The views of a scene show one set of named points, each view turned or mirrored, shifted and resized as a whole, with a little noise and some points left out.

Scene 1
View 1
q849: 8 4 4 2 5 -3 6 -1 4 -6 -3 -4 8 -18 -6 14 -5 -9 -1 -11 20 -6 5 20 7 11 7
q521: 2 4 18 -2 -4 8 -2 -17 16 19 9 -3 9 -22 -28 2 8 -21 -33 13 37 -8 21 32 11 6 22
q864: 14 3 19 4 -2 0 -4 9 7 -13 1 6 -7 -31 -11 8 -6 -16 -10 -2 28 -18 5 13 3 3 3
q565: -8 5 -9 0 8 1 10 -20 7 22 -2 -13 25 0 -11 4 5 -6 -15 2 14 6 15 35 10 7 17
q842: 3 3 0 2 4 -1 2 -7 5 5 -1 -5 12 -8 -9 8 0 -8 -11 -1 17 -3 10 25 6 6 9
q309: 17 4 2 7 9 -9 4 15 -5 -24 -10 2 0 -22 4 18 -9 -2 15 -17 10 -12 -6 8 2 8 -6
q699: 1 0 -13 4 10 -8 1 2 -3 -3 -7 -2 11 -1 6 6 0 2 4 -5 0 -2 2 18 -2 0 -2
q631: -8 -2 -24 3 13 -5 -3 -5 -2 14 -9 -3 18 12 6 -4 8 4 -5 9 -6 5 9 26 -6 -8 -2
q743: -6 -2 -18 2 10 -2 -6 -8 2 17 -5 -1 16 4 1 -5 10 -1 -11 11 2 2 11 27 -5 -8 1
q194: 9 0 -5 6 7 -7 1 7 -2 -12 -7 -1 4 -10 2 12 -5 -1 9 -12 5 -7 -1 14 -1 2 -3
q602: 8 1 6 4 4 -3 -6 6 0 -7 -3 4 1 -16 -5 5 0 -10 -7 2 16 -12 6 17 -2 -3 -1
q263: 1 1 -5 4 6 -2 -3 1 1 2 -4 0 10 -7 -1 1 1 -4 -5 1 8 -6 7 21 -2 -3 2
q584: 0 0 -12 3 8 -4 1 -2 0 7 -6 -4 14 0 2 1 3 0 -3 1 4 2 6 23 -1 -2 2
q148: -12 4 -23 -2 13 -4 20 -23 0 22 -5 -21 38 13 -3 12 3 4 0 -10 0 15 9 36 12 11 16
q473: 0 2 -8 1 6 -2 -1 -3 1 4 -5 -2 10 -5 -2 2 2 -4 -7 2 9 -3 7 24 -2 0 3
q247: -4 -2 -10 2 5 0 -12 -3 4 12 0 5 8 0 0 -9 10 -5 -16 16 5 -4 13 25 -9 -12 -2
q603: 10 4 9 2 3 -1 -1 -1 5 -3 -1 0 3 -20 -10 9 -1 -11 -10 -1 22 -8 7 21 4 6 8
q452: 12 5 10 3 4 -4 5 1 3 -10 -2 -2 3 -24 -11 16 -6 -11 -2 -10 23 -10 6 18 10 12 7
View 2
q309: -16 -26 -3 9 0 7 -12 16 18 16 -4 15 -9 5 14 5 8 -23 -26 -3 1 7 5 6 -20 -22 15
q584: 39 -3 0 19 6 15 2 -22 -7 29 10 3 3 -4 25 19 34 -11 39 -17 -15 -1 9 -3 14 4 22
q473: 23 -9 2 12 4 12 1 -14 4 25 12 13 3 -1 21 17 33 -9 23 -13 -7 -3 8 4 9 2 19
q631: 35 -7 1 10 8 19 2 -21 -2 29 25 11 3 -1 24 27 43 0 43 -18 -12 -13 9 3 23 5 17
q452: 13 -15 -9 28 1 4 -6 9 -5 18 -19 -2 -10 -8 18 -5 0 -33 -6 -3 -12 22 3 -2 -25 -17 27
q849: 18 -15 -5 28 -1 10 -5 3 -6 19 -15 -2 -8 -6 23 2 7 -31 3 -7 -12 15 3 -3 -20 -17 30
q148: 26 -19 23 53 -7 25 14 -22 -14 33 1 -4 -12 0 38 47 33 -30 67 -21 -18 -26 20 -10 -5 -15 39
q603: 28 -8 -9 22 3 3 -6 0 -8 17 -12 -3 -4 -13 16 -7 7 -28 3 -5 -13 24 2 -5 -15 -8 27
q247: 52 5 -9 4 13 8 -2 -22 -5 23 16 9 9 -9 15 4 35 1 29 -17 -13 11 1 1 23 14 16
q194: -2 -18 -1 12 1 11 -5 6 12 21 1 11 -7 1 19 16 17 -21 -4 -8 -6 5 5 7 -7 -11 15
q565: 50 -3 5 44 0 16 12 -21 -24 30 -6 -11 -9 -14 30 18 23 -29 58 -18 -24 3 9 -14 -6 -4 38
q842: 35 -5 -2 26 2 11 -1 -11 -12 23 -9 -3 -5 -10 23 4 13 -23 23 -10 -15 15 6 -7 -11 -5 28
q743: 47 0 -1 15 12 11 4 -24 -9 27 15 7 1 -8 23 15 37 -4 41 -17 -13 1 6 0 18 6 22
View 3
q584: -4 -14 5 -1 -9 7 1 -10 9 4 0 -12 7 -1 3 13 -1 0 -4 3 -7 -14 -5 0 9 2 9
q842: -5 -10 12 -2 -1 17 -25 -1 -1 2 -1 -9 13 -8 3 15 -2 -1 7 3 -6 -9 -2 4 3 -1 3
q631: -3 -7 -7 -1 -18 4 16 -15 8 5 1 -12 4 14 10 15 2 0 -9 5 -7 -27 -4 -6 10 10 19
q309: 0 -20 37 11 8 6 10 -2 11 -13 -6 -10 7 -33 -24 3 -4 2 -6 5 -4 25 -16 4 10 -13 -19
q452: -7 -18 21 1 1 19 -28 5 3 1 3 -17 15 -26 -8 14 -5 2 11 4 -6 8 -8 8 2 -17 -9
q521: -5 0 9 -22 12 29 -74 4 -26 3 -3 7 26 0 19 27 -7 -3 27 -8 0 -33 16 9 -10 18 14
q247: 1 -3 3 -10 -2 6 0 -11 -6 -5 -7 4 9 12 10 16 0 -2 -5 -3 0 -30 4 -4 7 22 16
q864: 1 -10 37 -2 23 16 -29 6 -12 -20 -13 11 18 -28 -14 12 -5 -3 9 -5 5 7 3 8 2 10 -15
q194: -1 -16 21 5 3 9 9 -3 12 -7 -4 -10 6 -20 -12 8 -4 1 -5 3 -6 9 -11 2 12 -9 -7
q849: -7 -15 22 1 4 16 -22 2 1 -4 -1 -10 14 -22 -9 13 -6 1 8 3 -4 7 -7 8 5 -14 -7
q699: -1 -14 9 3 -8 4 13 -8 11 -1 0 -14 4 -7 -3 10 3 0 -8 6 -7 -5 -11 -4 10 -5 2
q473: -1 -8 5 -1 -8 6 11 -11 7 -2 0 -10 4 -1 3 13 -1 0 -6 3 -5 -14 -3 -5 12 5 9
q148: -14 -18 -13 -2 -33 18 -15 -8 19 30 16 -43 6 1 19 19 0 3 6 12 -19 -19 -12 1 8 -26 18
q602: 0 -8 24 -1 11 8 -10 -1 -5 -13 -8 5 10 -13 -8 11 -4 -1 -1 -1 1 -2 -2 2 5 9 -4
q743: -2 -6 -2 -5 -11 9 -1 -11 2 5 2 -7 8 11 13 15 2 -2 -3 1 -5 -29 2 -5 6 12 18
q263: -1 -8 12 0 -1 8 -2 -4 2 -5 -5 -3 8 -5 0 13 -2 2 -2 2 -4 -10 -3 0 7 4 3
q565: -11 -10 -7 -9 -16 22 -34 -2 2 19 10 -23 10 0 19 21 -1 1 12 5 -10 -24 0 3 2 -11 16
View 4
q631: 12 23 -11 4 33 3 7 -27 0 19 -1 -9 -4 -8 -34 8 8 -15 3 23 2 4 26 -7 -2 -9 -25
q849: 0 -4 -1 -12 3 -13 2 2 8 -14 -10 -1 -9 -20 5 -13 -8 -13 -5 4 10 -30 -1 9 15 3 4
q565: -9 1 -29 -10 39 -7 5 -9 10 1 0 -28 -36 -11 -12 7 9 -32 5 18 -4 -35 27 -2 -1 10 -6
q603: -5 -4 -3 -7 -5 -9 5 -4 7 -8 -7 0 -11 -18 7 -15 -12 -21 2 10 -5 -25 0 2 10 1 6
q194: 12 12 10 -8 6 -10 1 -7 2 -5 -14 11 8 -21 -10 -10 -8 -3 -11 7 24 -10 -4 12 18 -5 -6
q602: 1 -4 -3 -3 -17 -5 11 -6 6 -5 -4 0 -4 -13 9 -15 -13 -20 4 15 -14 -22 -1 -5 9 -5 2
q148: 2 14 -19 -9 62 -11 -4 -13 7 8 -3 -23 -25 -12 -34 12 18 -17 -9 9 28 -17 27 10 9 13 -21
q743: 6 14 -17 4 22 2 6 -25 1 17 1 -10 -8 -2 -25 5 5 -20 6 25 -5 -4 26 -11 -5 -9 -21
q473: 11 15 -4 1 18 -3 4 -19 1 10 -5 3 2 -11 -22 0 0 -11 -3 18 9 0 17 -1 5 -9 -17
q521: -21 -21 -32 -4 -9 -2 18 -3 13 -10 3 -23 -38 -11 23 -9 -9 -45 17 21 -43 -49 12 -17 -7 6 9
q699: 15 17 2 -4 22 -6 0 -16 -1 6 -8 2 4 -14 -21 0 -2 -7 -10 11 21 -4 10 4 12 -3 -15
q247: 7 14 -12 8 5 7 15 -26 2 17 -2 -3 0 -3 -18 0 -3 -18 11 27 -20 0 20 -17 -4 -14 -17
q864: -3 -7 4 -7 -36 -7 9 2 6 -15 -9 11 1 -16 21 -21 -23 -16 1 7 -12 -27 -12 -2 12 -7 10
q584: 8 13 -8 -3 23 -5 4 -17 2 10 -5 -7 -5 -12 -21 2 4 -13 -2 18 6 -8 16 -1 6 -2 -14
q842: -3 -2 -14 -9 11 -8 4 -8 7 -2 -3 -8 -16 -12 1 -7 -2 -21 1 11 0 -24 9 -3 7 2 -3
q452: -3 -6 0 -12 -6 -14 0 5 9 -16 -13 2 -7 -19 13 -17 -13 -14 -5 5 5 -32 -9 9 18 5 8
q263: 7 11 -5 -2 7 -3 6 -13 5 5 -6 1 1 -12 -11 -4 -5 -13 -1 15 3 -8 12 -3 6 -7 -8
q309: 16 9 20 -11 -5 -15 -4 0 2 -12 -18 20 16 -23 -2 -18 -15 6 -18 -4 31 -12 -12 16 27 -3 1
View 5
q521: -24 8 17 17 -8 5 -9 -23 -9 -21 17 -23 -12 -28 21 16 0 30 4 -9 -7 5 -1 28 -26 6 9
q602: -8 5 -2 11 3 7 -4 7 -6 -2 -3 -5 -7 -7 9 -3 -9 11 1 -2 -9 13 4 6 4 -7 7
q263: 7 2 -4 5 9 2 -4 2 -6 2 5 -11 -9 -1 8 -2 -12 5 -1 2 -4 11 2 8 2 0 4
q842: -4 3 7 10 4 3 -7 -12 -9 -9 15 -16 -10 -14 16 12 -5 15 0 -1 -5 8 0 19 -14 2 4
q699: 18 -3 -8 1 18 0 -3 7 -5 7 7 -10 -5 4 6 -3 -11 -5 -1 6 -2 12 3 4 5 0 -2
q247: 1 9 0 0 11 2 1 2 7 3 6 -21 -35 -4 7 -10 -16 12 4 -6 1 10 -1 11 -2 13 -4
q864: -21 6 -1 20 -7 13 -13 8 -14 -10 -7 3 2 -15 12 3 -7 18 5 -3 -16 13 3 10 5 -17 16
q603: -6 2 1 14 0 7 -8 0 -15 -7 6 -7 3 -12 15 8 -3 12 3 2 -10 10 4 12 -2 -7 11
q309: 6 -5 -12 12 10 8 -7 18 -19 6 -6 10 18 2 7 4 -6 -4 -1 10 -15 15 7 -4 19 -20 12
q849: 2 -2 -2 13 4 5 -10 -1 -19 -4 8 -3 10 -7 14 12 -3 5 0 6 -9 11 5 10 0 -8 7
q473: 15 0 -4 2 17 -1 -1 4 -1 6 6 -12 -14 3 5 -5 -14 2 -1 3 -1 11 2 7 1 5 -4
q452: -5 -3 -2 15 1 8 -11 -1 -19 -5 4 -1 13 -10 14 14 -3 9 0 4 -12 12 6 10 0 -13 13
q194: 12 -5 -10 7 13 3 -5 9 -14 4 2 0 8 3 6 1 -8 -2 -2 9 -10 14 6 1 11 -9 5
q565: 11 -1 8 3 11 -3 -6 -21 -10 -6 27 -26 -10 -10 18 17 -4 9 -2 2 3 5 -1 24 -23 15 -4
q148: 37 -10 2 -1 26 -11 -3 -21 -14 6 36 -27 -1 2 14 20 -3 -7 -7 12 8 5 3 20 -19 19 -13

In a view up to two points have been moved. Name them for each view, in the order of its rows, or write -.
view 1 | q473
view 2 | q584
view 3 | q452, q521
view 4 | q602, q148
view 5 | q842

Scene 2
View 1
q876: 5 -4 -9 18 4 15 6 13 -16 -4 -13 -4 4 -8 5 -6 19 8 4 5 7 14 -2 -5 7 -11 17
q7: -1 -10 -9 19 11 11 1 6 -15 -11 -13 -9 3 -10 1 -14 8 5 3 -2 16 20 -4 -10 5 -19 19
q47: 4 -5 -8 19 3 14 6 13 -18 1 -10 -1 7 -4 7 -6 20 11 3 4 5 8 -3 -1 5 -5 14
q136: 3 -7 -10 22 2 12 4 8 -17 6 -7 2 10 -1 8 -6 21 12 5 4 7 4 -2 0 -1 -1 11
q995: -1 -14 -9 22 7 5 2 3 -18 -5 -4 -1 11 -4 3 -19 11 9 3 -4 15 9 -5 -2 -4 -9 9
q290: 6 -11 -8 19 -3 7 9 8 -22 2 0 6 19 3 7 -17 20 15 3 -2 9 -3 -8 6 -12 3 -2
q32: -19 -13 -14 32 26 5 -14 -6 -6 -11 -18 -22 -16 -17 0 -15 -9 -3 6 1 31 40 4 -26 18 -34 42
q524: -9 -26 -13 27 7 -10 -3 -13 -18 -8 8 -1 18 5 3 -41 -3 9 5 -18 27 5 -13 3 -20 -9 -3
q917: 7 -1 -8 17 0 21 9 16 -18 3 -12 0 7 -5 8 0 25 13 2 8 1 7 -2 -1 5 -2 16
q188: -6 -5 -12 27 12 11 -2 4 -9 4 -15 -9 -3 -9 7 -2 11 7 7 8 12 20 4 -12 15 -12 31
q710: 3 -7 -9 22 2 10 5 7 -16 4 -7 0 9 -3 7 -10 16 11 5 2 7 5 -3 -1 0 -3 13
q97: 3 -9 -9 21 2 11 6 8 -18 3 -6 2 12 0 7 -11 18 12 4 2 7 4 -4 1 -1 -2 10
q555: 3 -2 -8 21 5 18 5 14 -14 3 -15 -4 2 -8 7 2 21 8 4 8 5 12 2 -5 10 -7 22
q53: 0 -3 -9 25 8 17 3 10 -12 2 -15 -7 0 -8 7 2 17 9 5 9 7 17 1 -9 12 -9 27
View 2
q7: 13 -28 9 -13 -16 0 -18 5 -18 6 14 -22 1 13 -10 7 25 -9 -22 -4 -3 -1 -7 -24 -5 18 31
q97: -2 -22 20 -25 -4 -6 2 3 -4 -4 -16 -21 4 21 -8 -2 16 -3 -19 -1 -2 -7 -15 -23 -11 -5 27
q136: -7 -20 21 -24 -2 -5 3 4 -2 -1 -16 -15 5 21 -6 -2 14 -4 -22 -3 -3 -2 -17 -18 -11 -5 25
q555: -18 -11 16 -14 -5 2 -10 6 -6 14 5 -2 9 18 -7 4 22 -12 -18 -11 -11 18 -16 -11 -4 8 23
q995: 14 -28 12 -21 -11 -6 -4 4 -11 -8 -8 -27 1 17 -6 -3 21 -3 -22 5 5 -12 -10 -28 -10 4 32
q524: 37 -29 -4 -19 -17 -10 2 2 -16 -32 -18 -50 -3 17 -2 -15 24 -1 -33 23 27 -44 -3 -49 -6 9 41
q290: 7 -29 26 -33 1 -11 11 1 -2 -13 -31 -31 2 20 -8 -8 9 3 -18 5 3 -18 -17 -28 -16 -14 26
q917: -13 -23 30 -25 0 -3 -1 5 0 10 -10 -11 6 19 -11 3 13 -2 -17 -11 -13 7 -18 -11 -11 -9 21
q47: -6 -23 23 -22 -2 -4 -2 4 -3 5 -8 -14 6 19 -10 2 15 -4 -16 -7 -7 2 -15 -16 -12 -3 22
q188: -11 -8 2 -7 -14 3 -16 7 -10 10 12 -2 7 18 -5 4 29 -13 -24 -8 -3 14 -10 -16 -1 19 27
q32: 12 -9 -26 12 -34 11 -37 9 -29 12 46 -10 3 8 -4 9 49 -24 -33 -2 8 10 2 -23 12 48 39
q876: -2 -26 22 -20 -6 -2 -7 4 -7 11 2 -16 4 17 -11 8 19 -6 -18 -9 -9 7 -14 -16 -9 6 24
View 3
q53: -7 12 1 5 14 4 14 -1 10 -6 10 -10 -13 11 6 10 11 16 -10 -14 3 -12 -11 11 -1 2 -1
q188: -9 12 -3 5 9 15 13 -6 14 -2 10 -9 -11 6 10 6 18 21 -15 -19 -2 -7 -14 18 4 -5 -8
q876: -11 11 3 9 0 1 2 7 11 -1 10 -11 -15 10 2 5 15 19 -2 -17 11 -9 -16 7 2 -5 5
q97: -2 7 6 2 1 -10 -5 6 9 -1 9 -16 -9 14 1 14 10 9 5 -9 14 -6 -15 2 -5 1 -2
q47: -7 10 5 7 4 -5 1 7 9 -3 10 -13 -14 13 -1 9 11 14 2 -13 12 -11 -14 4 -3 1 5
q995: 0 4 6 -3 -7 -3 -12 2 9 7 8 -21 -8 9 6 12 17 11 6 -10 15 3 -21 7 -2 -6 -11
q136: -3 7 6 2 6 -8 -2 5 8 -5 9 -15 -12 14 2 13 9 9 3 -11 14 -9 -13 2 -6 4 0
q7: -7 8 1 5 -6 13 -1 0 15 7 10 -15 -10 5 7 3 24 23 -2 -20 9 3 -24 14 9 -13 -7
q710: -5 8 5 2 3 -6 -3 5 10 -1 8 -14 -11 13 2 13 10 10 3 -9 12 -7 -14 4 -5 1 -3
q524: 14 -2 8 -20 -18 -6 -33 -5 6 16 3 -32 7 7 14 20 19 3 13 -1 19 20 -27 7 -8 -10 -36
q917: -12 13 4 16 12 -5 11 9 10 -10 11 -8 -20 15 -4 8 10 16 -2 -15 9 -20 -9 5 -2 4 14
q290: 3 5 11 -3 -3 -20 -19 10 4 2 9 -20 -8 16 -2 20 8 2 14 -4 22 -4 -17 -6 -10 4 -3
q32: -8 10 -7 4 -2 45 17 -19 22 14 9 -14 -4 -6 23 -4 36 35 -25 -27 -8 12 -27 37 18 -23 -28
q555: -12 12 0 11 13 7 16 1 12 -8 11 -6 -16 11 3 6 13 20 -9 -17 2 -16 -12 12 3 1 4
View 4
q290: -1 12 12 7 -6 -2 -13 2 23 7 -21 -22 -11 -20 28 -4 -7 35 9 -2 9 11 26 6 -8 9 15
q53: 3 13 -10 -3 -8 9 -2 6 21 8 -16 1 -1 -11 -2 -12 7 -4 17 0 2 8 3 6 -14 4 0
q136: 1 14 2 1 -7 5 -6 3 22 8 -20 -9 -5 -13 12 -8 1 17 13 -1 8 11 14 8 -12 7 7
q524: 10 -13 10 14 -23 -22 7 -9 30 3 9 -31 -19 -35 30 -8 -15 5 8 -2 2 23 39 -2 6 -8 22
q7: -1 8 -9 -8 -19 -17 7 -4 26 4 -15 -8 -7 -16 15 -5 5 -15 13 -5 -12 15 15 2 -13 -9 8
q32: 12 -7 -24 -10 -34 -21 25 -6 26 4 8 2 -3 -21 -5 -12 8 -62 18 -2 -23 19 6 -7 -11 -23 2
q710: 1 12 0 1 -9 1 -5 2 23 7 -18 -10 -6 -15 14 -7 0 15 13 -2 4 11 14 6 -10 5 8
q97: 0 11 1 3 -8 0 -6 2 24 8 -20 -12 -8 -16 15 -7 0 17 12 -3 5 10 16 7 -10 5 9
q47: 0 13 -4 -3 -9 4 -3 3 23 8 -20 -5 -4 -11 7 -9 4 5 13 -2 2 10 10 5 -14 4 5
q188: 4 10 -14 -6 -16 1 8 3 22 7 -12 3 0 -13 -4 -11 10 -20 17 0 -5 12 4 3 -15 -3 0
q555: 0 18 -13 -8 -8 8 0 6 21 8 -21 4 1 -6 -2 -10 10 -7 16 -1 -2 7 1 6 -18 4 -1
q917: -5 23 -4 -6 -5 5 -9 4 21 8 -30 -2 -1 -6 8 -6 7 13 12 -4 1 5 6 9 -19 8 5
q876: -5 17 -6 -6 -10 -5 -3 2 23 6 -26 -4 -3 -11 12 -6 9 1 13 -4 -5 8 10 6 -16 1 6
q995: 3 5 3 2 -15 -11 0 -3 25 6 -12 -17 -10 -21 21 -6 -3 8 12 -3 0 15 24 3 -6 -2 13
View 5
q710: 3 -2 13 1 6 -14 6 -5 4 -2 -4 12 4 -2 -4 -5 6 8 -5 8 -5 3 12 1 0 1 4
q53: 1 3 14 0 12 -7 5 -14 -2 -1 -3 15 8 -1 -6 -5 5 13 2 12 -2 4 7 1 1 -1 -6
q7: 3 1 10 9 6 -5 5 -9 1 -1 -4 8 10 -8 3 4 3 8 1 1 4 9 10 -12 -1 0 -1
q876: 2 2 15 2 10 -6 3 -14 0 -1 -4 12 9 -5 -2 -2 6 11 2 9 1 6 7 -4 -1 3 -2
q290: 6 -9 10 2 2 -22 9 4 10 -3 -6 10 1 1 -2 -8 5 3 -13 4 -9 -1 17 7 -2 3 12
q917: 3 1 17 -2 6 -9 0 -11 6 -1 -6 15 5 -1 -4 -9 10 13 -4 15 -2 4 10 4 -3 8 3
q136: 4 -2 13 0 7 -13 6 -6 4 -3 -4 13 4 0 -4 -8 6 9 -5 10 -5 1 12 4 -2 2 3
q524: 6 -13 -2 15 4 -25 23 12 3 -4 0 1 3 -3 2 6 -8 -7 -9 -15 -8 0 19 -8 3 -9 7
q188: 1 5 13 5 13 -3 5 -17 -5 0 -1 14 10 -5 -4 0 4 12 7 8 2 7 5 -8 1 -3 -9
q555: 2 4 17 0 11 -3 2 -17 -1 -1 -3 16 9 -4 -5 -5 8 16 3 15 1 5 6 -1 -1 2 -5
q47: 4 0 15 0 6 -10 3 -8 5 -1 -6 13 5 -2 -3 -7 7 11 -5 10 -1 3 10 1 -2 6 3
q995: 4 -4 9 7 6 -15 10 -1 4 -3 -4 8 5 -4 1 0 1 4 -5 0 -3 3 14 -4 0 0 4
q97: 5 -3 11 1 6 -15 7 -3 5 -3 -4 12 4 -1 -2 -6 5 7 -6 6 -5 3 12 2 -1 2 4
q32: 1 9 8 18 17 4 10 -21 -11 1 3 7 16 -15 4 17 -6 9 16 -6 9 14 1 -27 3 -9 -18
View 6
q47: -3 -2 -2 8 21 2 -4 14 18 -4 14 13 16 6 -17 -4 10 -2 -23 7 6 -11 4 10 -5 10 20
q917: -6 -6 0 3 28 6 -7 17 28 -6 20 10 21 11 -20 -4 9 -5 -24 5 7 -10 1 12 -4 10 20
q136: -3 -1 -2 8 11 3 -9 17 17 -7 13 21 20 4 -20 -4 13 3 -25 6 9 -14 2 12 -12 11 19
q7: -2 8 -4 18 14 -11 3 -1 -1 -1 -1 1 0 -2 -2 -6 3 4 -16 7 -6 -8 11 -4 10 13 20
q188: 10 1 -2 1 18 -8 6 10 6 -4 -2 -5 11 11 -13 -25 -8 4 -20 -2 -6 -15 22 -1 2 7 23
q555: 5 -5 1 -3 31 0 3 14 19 -6 10 -4 17 14 -18 -19 -4 -1 -24 1 -2 -12 15 4 0 8 22
q710: -2 0 -4 10 9 0 -7 14 14 -5 11 18 18 2 -17 -5 15 1 -22 7 7 -13 5 10 -11 11 19
q524: -3 16 -14 40 -41 -10 -10 1 -23 2 -15 43 6 -26 -3 3 35 17 -17 17 12 -15 2 2 -13 19 14
q995: -3 6 -6 21 -3 -5 -6 7 2 -1 0 21 10 -8 -12 0 17 5 -19 11 6 -13 3 6 -4 15 18
q290: -10 3 -7 19 -2 6 -17 16 14 -5 15 37 23 -6 -20 12 31 1 -21 16 18 -12 -7 16 -16 14 17
q876: -4 0 -1 9 25 -1 -2 8 16 -3 12 4 12 5 -12 -3 5 -3 -19 5 1 -9 4 5 2 11 22
q53: 6 -4 -1 -4 20 -1 2 14 15 -5 6 2 18 15 -20 -21 0 2 -24 0 0 -14 17 6 -7 8 21
q32: 19 12 -9 16 6 -28 24 -11 -24 5 -27 -26 -15 2 7 -36 -22 13 -14 -3 -24 -12 38 -18 20 11 26
q97: -4 0 -3 11 7 1 -9 15 15 -4 10 21 20 1 -18 -2 16 2 -23 8 8 -11 2 11 -12 12 19

In a view up to two points have been moved. Name them for each view, in the order of its rows, or write -.
view 1 | q555, q53
view 2 | -
view 3 | q917
view 4 | q524, q47
view 5 | q876
view 6 | -
